A landscape with many valleys, sampled at points; each row gives a point and its height.
A ball rolls from a point to whichever of its 2 nearest points has the largest drop for the distance, and stops where none of them is lower. Distance is the straight distance between rows; heights are no part of it.
Z358: [117 141 137 135 136 154 137 129 105 178  60 148 134 122 164  96  85 116
 111 154 110 153 121 167 123 149 128 156  97 168  77 171 156 138  96]  h=5.26
Z682: [162 187 150 171 129  82 147 102  93 137 113 129 128 130 181 142 178 116
  79 150 131 132 110 114 109 125  90  28 121 141 112 138 113 169 179]  h=6.07
Z329: [147 113 163 204 169 127 146 151 142 142 125 139 142 154 178 122  83 116
 143  57  56 171 119 102 137 147 107 102 157 211 112 190  91 168 104]  h=6.19
Z733: [157  98 105 138 106 117 132 128 118 149 145  88  97 132 124 135 146 116
 122  92  77 121 168  38 106 131 125 100 131 121 159 121 123 156  99]  h=4.81
Z66: [ 96 116 116  85 113 136 144 120  94 169  95 119 163 114  90 110 128 104
 131 180 164 113 133 174 105 130 156 179 108 126  82 110 153  96  92]  h=5.60
Z807: [156 124 129 171 163 120 180 108 153 179 172 121 164 117 101  45 113  97
 187 170  95  85 127  94 136 167 136  67 126 155 121 121  70 113 158]  h=5.22
Z590: [111  51  87 117 137 119 122 132 152 120 153 117  88 130  88 115 130 136
 164 113 131 128 128  44 159 105 165 128 184 133 182 104  97 159  82]  h=8.05
Z140: [112 150  99  89 119 105 103  93  69 123  91  83 158 101 153 160 148  86
  99 169 156 118 184 163  99 131 135 144 124 116 138 113 185 107 140]  h=3.75
Z514: [129 127  94 167 131 122 143 112 138 151 158 128 157 162 109 141 136 123
 169 109 128  76 143 118 142 124 130  99 150  98 138 115  84 102 151]  h=3.33
Z41: [188 128 155 171 132  81 156 153 105 157 135 124 125 149 146 117 168 120
 103 138 113 152 118  94 107 130  85  60 134 150 144 117  47 180 125]  h=5.59
Z260: [ 69 123  81 137 156 132 107  96 117 176  73 135 135 141 130 150 144 109
 136 155 212 118 127 179 151 135 136 135 122  87 123 124 151  68 118]  h=6.36
Z849: [ 86 139 163  98 105 165 154 154 151 134  79 167  96 161  93 104 129 153
  88 138 125 105 121 148  89  89 162 139 114 143  37 139 115 157 112]  h=4.53
Z113: [151 118 151 186 155 117 151 132 133 129 158 125 189 133 167 132  90 108
 162  66  52 142 150 143 120 153  79 125 147 186 127 158  98 136 138]  h=6.45
Z401: [125 110 129 167 132 168 126 127 175 130 152 161 103 147  81  82  85 150
 135 100  83  91 117  53 143 147 206  96 140 139  85 120  98 158 145]  h=5.81
Z644: [181 103 114  76  99 106 137 139 108 101 189 100 110  71 153 151 155 159
 172 117 147 143 144 119  89 147 102 129 135 138 148 115 116 123 136]  h=6.81
Z580: [ 81 168 109  81 141 119  69  94 121  92  94 122 102 134 180 163 124  96
  77 177 172 170 144 132 127  96 140 162 136 133 151 163 218 131 144]  h=4.43
Z19: [135 182 112 134 137  91  84 120  83 129  86 117  84 153 111 154 187  92
  62 165 168 138 115 109 165  95 120 122  86  53 220 113 151 134  76]  h=4.76
Z664: [137 127 114  95 136 122 112 115 137  96 112 156  54  92 140 117 139 154
 130 157 128 158  85  78 159 156 195 148 100 141 131 143 196 157  73]  h=8.57
Z425: [110  96 122 171 160 111 127 131 144 155 138 111 196 137 151 116  92  95
 168 105 126 153 148 163 166 125  77 172 184 126 182 148  82  96 122]  h=3.92
Z285: [102 117 148  74  97 100 109 152 127  59 144 110  52 145 110 175 206 156
  92 132 160 130 156  87  78  68 160  87 148 126 113 114 144 154 118]  h=5.69
Z121: [147 164 151 143 120 141 142 115 131 143 135 117 150 113 141 107  85 120
 120 165 129  98 132 151 112 149 122 120 102 121 105 126 123 103 181]  h=1.82
Z783: [ 56 131 148 105 125 130 111 177 155 106  58 121  81 191 121 126 146  93
  74 150 135 156 138 106 141  76 158 139 178 122 155 120 134 185 119]  h=5.12
Z207: [144 165 125 126 145 167 118 108 157 155 143  96 165  93 168  71  65 127
 165 179 111 128 136 138 114 144  90 154 117 131 141 170 148  89 179]  h=2.56
Z169: [104 125 182 125 124 101 112 169  83  46 113 105 153 159 147 185 161 114
  66  78 129 144 150 173 108 121  98 107 175 150 125 100 129 165 128]  h=4.80
Z54: [ 97 111 114 155 129 167 139 131 167 165 110 145 118 165 101 106  59 116
 130  92  55  88 149  54 120 134 195 111 148 159  79 169 116 157 104]  h=6.04
Z396: [139  56 100 141 155 128 134 130 159 138 156 137 114 127  80  50 109 138
 176 149 104 122 101  52 178 154 168 129 177 136 149  98  78 131 103]  h=7.82
Z20: [198 138 166 133 104 114 136 139 102 102 143 145 133  72 119 123 136 163
 125 123 100 152  89 154 130 159  86 144  93 136 106 115 125 146 113]  h=4.73
Z734: [ 90 146 154 122 129 131 113 135 103 100  82 117 126 164 198 149 140 112
  83 156 184 168 151 173  99 105  95 129 151 153 124 159 141 135 152]  h=3.34
Z513: [164 104 129 126 125 101 139 128 112 109 193  85 149 100 154 171 139 148
 166  72 102 135 165 104  83 130  93  97 142 154 151 140 107 122 155]  h=7.16
Z456: [169  80 144 136 131 124 153 139 147  96 173  94 176  75 120  41 110 127
 167 161 103 140 114 118 149 176 116 170 171 171 156  90 103 125 138]  h=7.21
Z272: [151 120 135 103  94  88 165 148 102 139 161  96 105 120 109  95 190 146
 131 154 149 111 152  99  43 123  93  77 131 138 120 109  59 157 151]  h=5.70
Z58: [112  91  96 121 139 160 124  99 160 101 155 137 160  97  83 131  74 143
 193  77 120 107 131 156 179 143 158 186 139 121 156 114 153  83 126]  h=4.85
Z842: [ 87 107 115 113 120  93 136 118  66 138 101 108 168 121 147 158 150  91
 137 136 157 124 181 161  86 120 129 134 133 146 101 109 129 107 126]  h=3.24
Z423: [172  72 161 150 118 126 151 171 165 100 200 105 152  90  80  84  90 125
 133  78  50  98 158  80 112 162 153 150 157 156 121  88  73 166 138]  h=3.49
Z979: [ 87 130 120  83 115 142 148 126 131 142 100 132 134 135 143 116 138 143
 134 184 188 117 165 144  68 114 134 125 149 142  70 143 125 111 175]  h=6.37
Z526: [128 145 132 153 122 143 125 146 154 182 123  84 160 155 116 100 102 107
 108 133 110 110 169 145 107  94  85 137 127  76 185 140  64 126 146]  h=3.89
Z440: [133 122 125 175 138 150 170 122 165 178 146 161 141 153  70  75  85 114
 160 119  99  70 116  99 121 149 160  87 116 126  86 130  60 128 145]  h=5.56
Z596: [147 216 138 149 106 166 116 127 149 189  86 142 104 151 126 110 112 130
  78 172 137 112 125 129 103  99  99 105  66  87 117 177 131 141 152]  h=5.79
Z88: [ 97 111 171 119 130 108 100 162 110  65 140 132 132 179 105 195 194 161
  81  48 131 119 116 156 136 106 143 107 151 128 115  81 120 154 111]  h=4.49
Z564: [140 148  95  99 109 131  85 124  99 154 109 101 102 131 129 149 157 110
  94 149 153 164 132 104 138 110 104 149  97  72 216 150 143 153  72]  h=4.50
Z443: [125 102  72 112 133 151 130 115 167 162 146 130 115 106 105  93  94 136
 188 126 103 135 130  80 157 143 131 147 113 136 147 172 139 117  97]  h=7.69
Z597: [ 92  93 165 109 107 132 142 186 132 101  97 134  98 150  98 174 146 122
  76  68  61 138 131 117 138 108 179 141 122 143  99 104 138 196  82]  h=4.44
Z941: [ 81 112 112  74  93 123 127 132  87 185  76  74 148 141 134 126 138  77
 102 157 136 139 204 165  66 105 133 159 128 145 112 135 126 146  98]  h=2.96
Z390: [162 195 111 116 112 105  92 124 112 135 123 123  94 128 111 113 176 104
  90 194 189 133 101 136 148 117 125 142  62  28 176 104 140 105 106]  h=4.94
Z305: [121 148 114 126 122 128 135 135 106 177 104 105 139 150 143 110 107  93
 111 152 118 136 160 154  98 105  91 141 111 120 132 143 108 128 100]  h=3.51
Z431: [190 119 103  93  80 102 140 138 104 150 169  97  91  98  99 134 195 135
 117 139 134 115 150  70  51 113 117  98  93 106 137  98 105 167 112]  h=6.09
Z816: [174 218 152 108  80 144 106 142 127 165  94 101  98 121 121  89 123 109
  54 190 124 139 142 128  78  93  94 132  64  95 137 148 149 172 125]  h=5.62
Z91: [105 109 117 108 122 160 132 122 161 122 159 135 165  95 113 132  81 152
 175 109 175 120 149 219 130 122 101 203 139 109 147 125 124  44 145]  h=4.32
Z598: [ 78 113 120 153 141 149 126 125 140 180  71 156 108 186 126 147 119 111
 107  97 113 134 121  94 151 109 168 114 127 143 122 170 115 148  76]  h=5.86
Z909: [129 108 167 215 152 106 156 143 116 173 121 132 189 191 115 100 111  95
 135 116  97 107 143 146 143 134 125 102 143 132 121 110  58 119 134]  h=3.26
Z642: [162  92 128 116 100 134 160 134 157 110 210 127 134  61  85  97  91 144
 179  81  67 100 132  95 111 171 146 158 118 170 105 100 124 125 124]  h=4.21
Z161: [142 188 165 110 102 142 101 166 132 139  98  92  95 147  99  68 138  98
  36 205  98 122 139 107 108  93 143 140  93  92 159 114 135 170 114]  h=5.44
Z416: [132 116 185 155 135 143 146 151 150 122 119 139 111 142 177 114  98 165
 128  83  97 172 104 107 103 140  88  92 160 216  83 178  90 170 141]  h=5.88
Z671: [114 151 197 141 110 123 123 155 151  80 130 149  93 180 117 156 173 151
  65 106 142 142  96 148 125  89 112  61 142 128  98 117  82 170 156]  h=3.97
Z295: [108 143 140 182 175 116 134 117  92 166  55 145 172 136 169 114 105  89
 120 164 133 164 107 195 156 154 128 145 113 146  93 133 136  98 109]  h=5.50
Z429: [148  74 114 103 142 131 138 133 142 144 161  90 137 101 108  35 114 134
 180 184 130 127 130  70 134 164 157 164 170 147 173  86 103 140 125]  h=7.54
Z447: [134 116 120 114 107 155 140 126 139 121 163 142 149 102  92 155 101 153
 165  74 107  99 133 168 128 143 131 165 103 123 102 127 149 104 124]  h=4.46
Z470: [170 126 124 119 120 145 111 124 167  75 188 107 160  97 125 153  87 163
 149  69  83 102 130 123 153 130 121 177 134 108 189 130 147 100 172]  h=4.26
Z529: [116 121  76  83 116 168 153 110 186 151 150 142  86 129 100 135  99 166
 190  95 121 115 152  73  94 109 143 136 120 135 105 180 128  98  99]  h=7.40
Z202: [152  95 163 164 153 123 147 141 137 115 151 106 175 108 173  55  79 105
 173 154  82 174 125 110 158 167  91 151 187 183 143 131  87 129 152]  h=6.93
Z374: [181 172 152 127  93 119 122 135 100  94 156  85 142  97 128 163 152 108
  70 119  77 120 147 111  88 147 126 122  90 115 124 101 168 162 158]  h=3.15
Z749: [168  91 113 123 116  86 164 134 109 157 159 113 134 103 114  94 161 123
 169 175 130 112 133  85  97 147 131  74 131 147 115  87  81 137 157]  h=5.28
Z395: [147 162 124 182 150 160 145 114 161 178 117 161 123 125 134 103  78 155
 155 115 104 129  90 125 146 149  84 104  92 142  93 176 100 121 140]  h=4.93
Z238: [128 130 115 161 154 170 124 102 180 139 150 158 125 144 139 129 104 162
 163  99 137 123  91 120 153 136 105 104 136 124 131 162 120  85 172]  h=4.59
Z690: [144  95 140 171 164 123 141 141 148 139 134  91 185 105 200 103  56 101
 170  84  68 178 143 126 158 158  76 159 170 183 166 174 113 140 130]  h=6.68
Z473: [ 97 138 190 104 124  83  98 150  83  29 112 115 112 148 160 179 175 110
  57 129 137 137 144 141  78 117 140 102 152 157 105  88 170 159 168]  h=5.10
Z42: [131  76  90 118 132 114 128 122 110 127 171 107 137 116 138 174 126 132
 173  44 104 157 142 114 124 133  98 132 142 152 163 152 124 117  85]  h=7.47
Z756: [ 86 148 148  89 116 120 103 151 140 112  75 125  60 153 101 103 153  92
  44 184 126 148 134  93 134  91 148 142 111 114 151 109 153 174  98]  h=5.29
Z713: [ 90 111 144 192 162 123 119 133 126 110 129 154 159 185 126 153 118 116
 127  82 122 112 117 162 147 126 123 141 175 129 131 116 102 101 149]  h=2.44
Z306: [138  96 124 148 149 130 141 128 123 123 119 126 137 124 130 108 140 138
 151 134 104 142 105 110 139 143 125 120 150 171 124 117 107 145 113]  h=4.33
Z803: [120 178 124 144 122 139 132 116 128 137 110 167 122 157  71 100 140 116
  88 182 128  47 102 101 134 126 207  90 100  77  88  80 139 123 158]  h=2.76
Z784: [198 182 158 147 105 134 139 133 107 128 156 122 123  85 148 173 152 143
  93  83  86 136 120 116  85 139  97  95  71 136  97 147 149 156 160]  h=3.52
Z294: [132 149 129 164 151 132 118 109 109 154  84 167 134 127 126  87 126 102
 113 210 122 131  75 125 191 160 165 113  88 125 114 113 147 125 115]  h=5.47
Z791: [101 155 119 143 134 115 125 105  98 142  93 158 132 159 119 152 179 130
 113 146 206  96 125 185 121 119 111 106 100  84  93 115 133 108 146]  h=6.52
Z744: [123 129 188 116  89 128 138 171 117  93 140 139 118 154  98 195 188 166
  87  54 116 126 132 169 103  87 101  88 122 114  92 108  92 164 116]  h=4.23
Z754: [164 153 161 105 117 131 128 136  92  99 136 160  91  91 143 164 166 159
 111 118 156 168  86 150 118 130 100 116 101 138 110 136 142 162 108]  h=4.36
Z855: [164 127 122 168 133 106 138 131 132 157 145  76 168 137 167 111 109  93
 141 131  69 141 150  82 138 150  93 123 141 127 202 139 107 128 124]  h=3.74
Z187: [159  81 180 137 112 133 125 172 161  62 176 110 169 118  92 115 102 151
 111  73  79 104 151 132 138 142 137 178 197 147 153  92  93 159 161]  h=2.70
Z550: [198 142 137 136 112 109 140 135  95 150 135 137 143  80 125 108 152 129
 126 149 125 175 106 162 146 127  57 149  88 117 164 115  96 136  77]  h=5.08
Z923: [118 120 126 102 104 142 139 156 129 133 116 152  92 139  85 110 150 145
 117 151 162 146 108 131 130 103 138 152 107 101 114 115 105 138  58]  h=3.63
Z335: [121 153 154 163 134 162 111 125 153 110 126 188  97 174  84 130 137 149
  76 141 105  69 108  63 145 114 202  79 123  86  91 111 124 161 158]  h=3.04
Z3: [ 89 125  73  72 119 133 138 106 130 156 139 115 119 133 106 121 144 136
 162 155 209  68 171 144  80 102 158 135 132  88 130 105 140  74 145]  h=6.87
Z908: [173 105 134 154 102  90 157 155 108 130 155  93  90 123 142 141 180 115
 108 115  83 137 140  42  81 137 111  72 147 161 140 116  71 193 112]  h=5.25
Z948: [136 194 136 145 148 137  93 107 125 137  93 139 108 136 141 109 106 106
  83 195 114 123 103  86 177 147 164 103  99 103 151 142 186 122 146]  h=5.64
Z871: [150 114 128 104 106 126 136 121 102 131 150 117 159  76 128 158 127 104
 154 120  76 115 146 146 108 155 134 168  79 139 117 109 174 132 105]  h=4.04
Z179: [102 158 153 144 141 127  91 115 127  98  79 164 133 154 152 131 118 124
  80 166 161 131  98 161 158 133 144 158 123 124 106 139 173 102 155]  h=5.30
Z528: [158 116 176 114 106 162 151 156 161 109 182 131 159 113 112 127  84 167
 146  63  98 131 124 179 102 133  72 151 145 174 101 147  83 118 161]  h=5.14
Z605: [195 156 154 133 116  79 145 137  97 133 136 130 116 101 148 118 177 136
 105 168 145 141  92 127  95 144  71  66  99 137 127 108  80 160 149]  h=5.87
Z792: [136 121 115  67 100 134 109 125  99 106 150 126 129 106 129 188 148 163
 143  79 165 161 142 174 125 101  97 188 113 102 132 129 155 109  88]  h=2.46
Z371: [173 115 134 156 131 141 140 119 143 103 187 131 157  84 112 113 106 142
 173 103  87 127 116 135 170 166  94 156 121 124 177 118 119 102 121]  h=4.70
Z964: [ 96 145 120 151 164 130  76 105 151  94 106 167 117 166 122 166 113 133
  93 126 165 138  94 145 203 127 162 148 145  85 146 127 184  98 131]  h=5.09
Z168: [ 82 146 193 137 128 116 118 164 119  91  84 142  95 188 152 147 166 119
  62 132 161 157 122 179 104  77  92 100 154 153 109 126 110 163 139]  h=3.72
Z748: [136 144 135  63 111  92  94 139 140  78 144 133  46 136 118 125 196 146
  82 172 200 132 124  92  84  78 162 100 113  86 146 118 147 146 121]  h=5.41
Z36: [ 98 142  88  61 121 127 133  98 113 132 113 103 122 106 173  99 123 115
 150 199 181 114 143 122  95 137 177 118 139 157  99 134 187 101 157]  h=6.05
Z801: [130 115  94 113 120  85 150 113  84 155 154 105 148 109 120 156 177 132
 183 122 206  92 155 177  95 114  83  83 127 119 137 109  81  76 153]  h=3.19
Z847: [ 72 111 134 143 149 119 118 131 108  83 114 159 145 149 134 196 160 155
 120  73 169 124  88 187 164 134 135 101 161 135  89 102 146  96 145]  h=5.74
Z393: [107 126  84 112 156 121 114  64  90 146 111  94 157 101 140 128 142  98
 169 182 204 111 139 183 159 155 150 143 104  78 141  98 186  56 121]  h=6.18
Z740: [112  83  85 139 168 109 130  92 120  90 150 164 136 119 127 148 134 130
 197 111 129 115 106 110 200 170 183 113 152 131 118  98 155  77 121]  h=5.13
Z568: [106  90 113 114 120 134 111 169 140 141 105 112  85 161 101 152 134 124
  98  88  86 143 150  79 149  76 158 158 137 123 155 127 135 201  66]  h=4.11
Z960: [ 89  84 161 109  93 126 128 174 123 118 109  96 143 138 119 138 114 106
  83  75  44 131 180 133 121 104 148 177 165 138 118 105 143 191 110]  h=4.71
Z509: [116 111 121  97 118 145 126 143 120 156 120 117 171  94 106 104  79 107
 141 137 123 141 155 185 136 133 124 217 123 130 114 125 136 106  94]  h=5.33
Z282: [134 111 118 153 141 113 143 115 136 170 117 116 129 136 134  75 118 118
 152 172  97 112 120  71 122 157 159  80 134 159 116 127 104 142 138]  h=4.79
Z910: [148 121 163 187 119 101 144 180 141 183 124 116 158 192  94  77 113  86
 110 122  90 107 159 141 112  88  92 107 141 118 150 131  32 139 121]  h=3.62
Z621: [141 150 139 165 154 131 121 107 162 107 160 145 152 142 147 176 133 155
 146  76 140 100 113 154 143 129  95  81 139  97 149 153 101  88 199]  h=4.31
Z961: [ 96 118  76  59  93 158 133 129 166 152 152 131 104 103  83 126 127 149
 173 147 157  83 137 110  90  93 145 158 121 100 134 135 132 106 108]  h=7.10
Z16: [ 93 158 127 139 114 124 138 121 143 170  87 132 123 163 154 108 134 115
 120 177 154  98 146 126  75 117 134  65 149 155  91 153 102 129 187]  h=6.51
Z436: [ 94 113 141 118 130 135 105 145 131 120 108 108 155 137 175 161 104 133
 115 102 161 161 131 182 124 100  75 162 177 137 150 153 133 131 149]  h=2.82
Z592: [121  89 150  98  93 155 122 161 165 120 126 135 104 128  68  89 112 154
 132 129 102 127 123 107 145 105 145 178 144 110 149 111 115 154  84]  h=3.05
Z821: [103 152  97  91 119 112 109  98 110 124 119 114 126 154 132 145 149 121
 115 182 225  93 157 140 101  99 142  96 126  70 121 106 151 103 171]  h=6.67
Z507: [112 108 158 153 135 144 134 147 147 114 154 120 184 154 103 120  86 107
 120  87 107  91 155 154 139 127 133 168 190 127 155 105 112 117 169]  h=1.94
Z942: [189 170 122 145 109 114 135 109  88 125 150 113 164  70 143 127 123 111
 127 151  75 117 139 106 109 162 130 118  77 130 119 118 169 135 134]  h=3.59
Z950: [ 96 103  87  86 137 109 114 101 102 133 117 119 130 105 147 131 131 118
 154 166 163 154 132 132 137 131 148 159 142 149 128 132 174 108 102]  h=5.66
Z345: [107  97  98 155 162 102 147  91  91 118 133 123 181  98 162 145 139 112
 188 125 130 114 133 155 166 181 131 108 133 149 120  98 135  71 134]  h=4.72
Z257: [ 93 145 154 150 168 126 110 113 100 104  53 143 152 135 185 166 130 124
  94 129 158 177  92 196 175 144 104 156 124 152 111 140 170 110 113]  h=5.48
Z474: [146 146 139 177 145 129 155 140 121 173 106 180 151 127 113  93 114 134
 128 141 115 122  89 144 162 158 119 108  85 122  86 130 114 118  98]  h=5.23
Z545: [ 60 117 152  71 121  98 118 144 109  58 102 130  79 158 135 187 176 133
  70 129 166 158 150 136  92 101 147 124 162 168  95 118 171 158 118]  h=5.38
Z517: [155 132 149 155 104 149 134 140 133 118 128 177 100 138  88 141 143 151
  82 104  86 102 115  97 125 133 171 102 105 134  85 134 112 168 108]  h=3.36
Z630: [111  79  94  89 139 115 103 132 136  92 129 132  69 134 115 141 152 164
 127 132 161 135  95  58 169 108 177 148 169  98 170 122 149 148  96]  h=8.24
Z52: [126 186 157 170 132 130 127 114 109 125  99 134 107 148 183 173 129 122
  82 114 116 119 116 132  83 129  93  66 124 153  86 163 131 160 188]  h=6.20
Z584: [123 128 113 148 170 166 123  97 155 115 132 157 155 106 169 101  98 146
 178 165 142 142 104 166 181 172 136 140 146 146 111 150 175  74 183]  h=8.36
Z716: [ 97  92 138 187 156 147 151 136 139 160 108 164 102 190 112 130 108 120
 130  62  73 122 138  76 148 130 184 102 139 180  92 158  88 165  86]  h=6.06
Z757: [127  98 152  94 118 157 150 153 162 101 175 106 177 113  95 137  76 158
 172  69 123 129 151 181 134 141  91 211 164 149 146 131  99  92 141]  h=4.75
Z364: [127 136  95 142 166 108  95  89 101 156 106  96 165 120 158 112 127  88
 141 195 166 153 108 147 169 145 123 142 122  94 176 117 162 103 122]  h=5.95
Z489: [159 153  97 147 148 135 119  95 135 155 148  88 165  86 191 122  91 102
 151 128  91 136 161 105 134 151  86 148 122 114 196 154 153 107 159]  h=3.23
Z136: [103  99 118 123 151 123 115  93 115  68 139 170 139 121 129 186 140 153
 150  86 152 133  83 159 171 157 184 124 132 144  68 106 183  86 106]  h=5.49
Z722: [103  97 105 134 155 126 113 123 119 125 135  92 177 106 165 179 104 126
 173  74 161 154 158 173 144 130  66 150 169 121 183 157 123  76 148]  h=3.41
Z579: [157 182 129 201 145 122 144 109 132 159 155 144 164 136 117 174 131 134
 128  73 114  74 113 161 135 132  75  77  91  77 127 129  98 100 191]  h=4.09
Z731: [149 112 125 139 141 138 136 115 131 124 127 144 178  93 117  86  84 106
 158 117  74 142 111 167 175 167 118 188 126 155 132 110 125 104  99]  h=5.03
Z365: [164 137  87 137 161 175 147  84 158 138 154 172  92  95 129  73  99 164
 193 164 119 114  69 102 171 150 171  91 112 115 100 150 163  92 149]  h=8.06
Z72: [148 192 122 188 159 124  91  93 118 162 106 129 129 144 142 110 115  94
  98 176 142 154  88 124 191 129 114 125 109  77 191 137 151 104 130]  h=5.78
Z739: [140 138 121  78  93 145 114 153 134 135  99 126  81 131 110 122 141 155
 102 128 161 161 120 140 122  68  90 155 106  89 177 130 118 147  77]  h=4.08
Z299: [195 151 123  63  82 110 143 139 116 130 173 111 104  68 137 123 166 160
 152 148 147 132 123 103  69 129 118 119  91 105 131 128 149 149 122]  h=6.44
Z604: [133 125 170 114 119 149 163 152 160 129 143 140 123 105 155  91  87 157
 155 111 113 155 123 150  79 136  70 125 136 194  86 166  73 139 152]  h=5.52
Z647: [143 137 121  85  85 117 108 147  99  90 153 121 132 112 107 175 167 133
 127 111 186 111 142 178 101 106 111 160 106  75 151  93 141 118 132]  h=1.61
Z827: [101  83  94  89 110 150 115 152 170 166 133 117 107 147  79 128  97 148
 132  90 104 129 146  94 142  72 151 179 154  99 160 148 120 159  84]  h=3.64
Z244: [133 142 104  60 113 123 101 113  96  93 127 145  84  85 172 194 154 141
 125 105 165 174 133 158 103 115 120 163  76 144 111 153 204 126  86]  h=3.31
Z836: [178 112 132  82 125 107 130 116 105  92 149 142  59  72 140 127 183 158
 144 151 137 175  82  77 128 161 164 144  99 153 113 104 155 160  80]  h=8.73
Z741: [146 173 102  79 119 117  93 124 141  91 148 145  76 129 110 127 167 151
 115 174 189 118 107 122 126  93 150 139  91  56 152 114 162 117 136]  h=5.15
Z311: [109 193 124 110 126  99  94  78  76  91  99 114 111 118 171 142 134  81
  73 179 178 138 155 150 101 131 124 129  95 111 135 144 214 118 163]  h=4.12
Z398: [ 56  79 146 107 118 124 118 162 144 131  89 105 137 187 118 130 120  90
  92 102  99 137 158 140 140  86 142 173 183 114 166 117 114 166 125]  h=4.95
Z996: [119 113  99 138 178 170 145  75 179 125 172 141 124  90 138  76  82 143
 207 136 117  93 117 122 154 178 164 103 132 150 118 148 158  60 187]  h=8.21
Z553: [133 115  76 125 146 156 144  92 145 146 151 154 117  79 100  76 108 133
 207 148 105 120  89 101 174 173 180 139  90 145 110 130 171 101  93]  h=7.90
Z228: [105  88 108  94 150 136 111 127 135  92 137 132 128 122 122 130 121 151
 163 114 141 148 106 138 187 133 156 195 155 123 139 112 166 110 111]  h=5.27
Z171: [101 151 130 153 143 147 128 134 115 183  66 139 116 146 109 110 125 100
  90 161 131 135 108 104 164 134 157 130 106 134 125 137 138 158  69]  h=5.67
Z435: [ 97 177  97 110 147 118  83 103 133 112  90 132  83 148 166 174 145 124
  92 158 187 166 126 126 155 103 121 135 107  68 171 164 203 119 114]  h=4.69
Z302: [148 132  83 127 125 136 107 108 148 122 165 113 145 131 128 171 121 142
 148  93 117 110 141 109 142 129 137 129 138  85 175 128 148  97 163]  h=3.82
Z51: [170 173 130 174 103 115 140 121 130 155 147 151 128 123 126 136 129 134
 120 108  85 104 114 113 109 134  95  70 101  97 122 144 113 146 151]  h=3.84
Z986: [117 119 136 115 120 151 129 132 137  93 123 143 104 136 138 147 125 158
 128  97 116 139 106 107 135 129 157 123 132 165  89 136 137 150 131]  h=3.81
Z166: [ 96 130 166 133 105 142 158 165 151 129  92 169  99 168  94 129 158 152
  97 114 135 102 114 144 102  93 144  84 148 146  66 109  79 150 153]  h=4.24
Z83: [136 164 129 117 105 150 126 110 143 118 133 136 138 122 102 117 130 131
 116 169 141  61 128 124 114 142 170 132  96  94  94 104 159 107 179]  h=2.36
Z186: [ 98  92  89 160 175 125 153 101 129 180 132 124 172 116 140 144  94  99
 181 114 131 138 147 186 164 147 112 151 137 132 138 129 121  77 111]  h=4.30
Z105: [119 130 120  88 134 133 126 140 105 100 109 148  81 123 145 192 166 149
 112 108 166 186 113 142 136 111 130 131 105 153 125 154 151 144  57]  h=3.91
Z109: [127  99  86  78 152 126 102 106 161  62 152 160  73 115 137 121 138 165
 164 134 154 162  73  68 191 136 216 156 136 126 133 130 184 143 103]  h=8.42
Z14: [181 112 126 174 136 109 154 146 139 173 155  93 139 130 122  96  94  99
 151  99  47 126 153  58 134 151 130 106 121 159 156 132 108 149  92]  h=4.27
Z103: [121 121 107 107 129 138 147 121 130 129 150 122 150 118 118 128 122 156
 187 128 201 108 140 202 102 117  81 143 144 126 116 122  92  60 152]  h=3.87
Z274: [108 123 142 105 109 158 158 140 138 150  85 153 116 129 124  86  86 145
 131 147 101 124 115 136 100 151 159 134 104 193  40 153 133 142 119]  h=4.91
Z747: [143 120 127 107  99  95 136 137  68 113 134 117 143 104 138 164 176 143
 145 108 171 146 153 187  85 114  57 118 119 116 129 114 104 102 129]  h=2.45
Z404: [104 117 131 197 154 121 140 132 139 163 112 145 173 170 109 118 121 107
 148 126 165 101 126 174 144 130 107 107 152 104 116 104  63  80 146]  h=2.87
Z210: [101 160 158 144 136 146 117 129 150 109  99 134 115 175 167 131 117 140
  92 147 125 113 121 106 102 105 122  86 162 139 106 152 125 139 195]  h=6.34
Z983: [130 165 110 157 143 122 100  98 122 121 108 141 118 149 147 194 149 125
 101 114 150 141 110 112 164 115 140  94 118  92 177 144 167 110 132]  h=4.90

Where does a ball stop that starts at each point below?
Z816: Z592
Z54: Z121
Z590: Z647
Z513: Z121
Z16: Z121
Z257: Z941

Call two points neighbours if one is among the 2 nearest of the other. Go from one point of each pair to the other, from neighbour to neighbour, staying as low as possible. Name the highest point that can't be avoided.
Z436 / Z507: Z295
Z507 / Z592: Z285
Z121 / Z647: Z605
Z507 / Z941: Z526
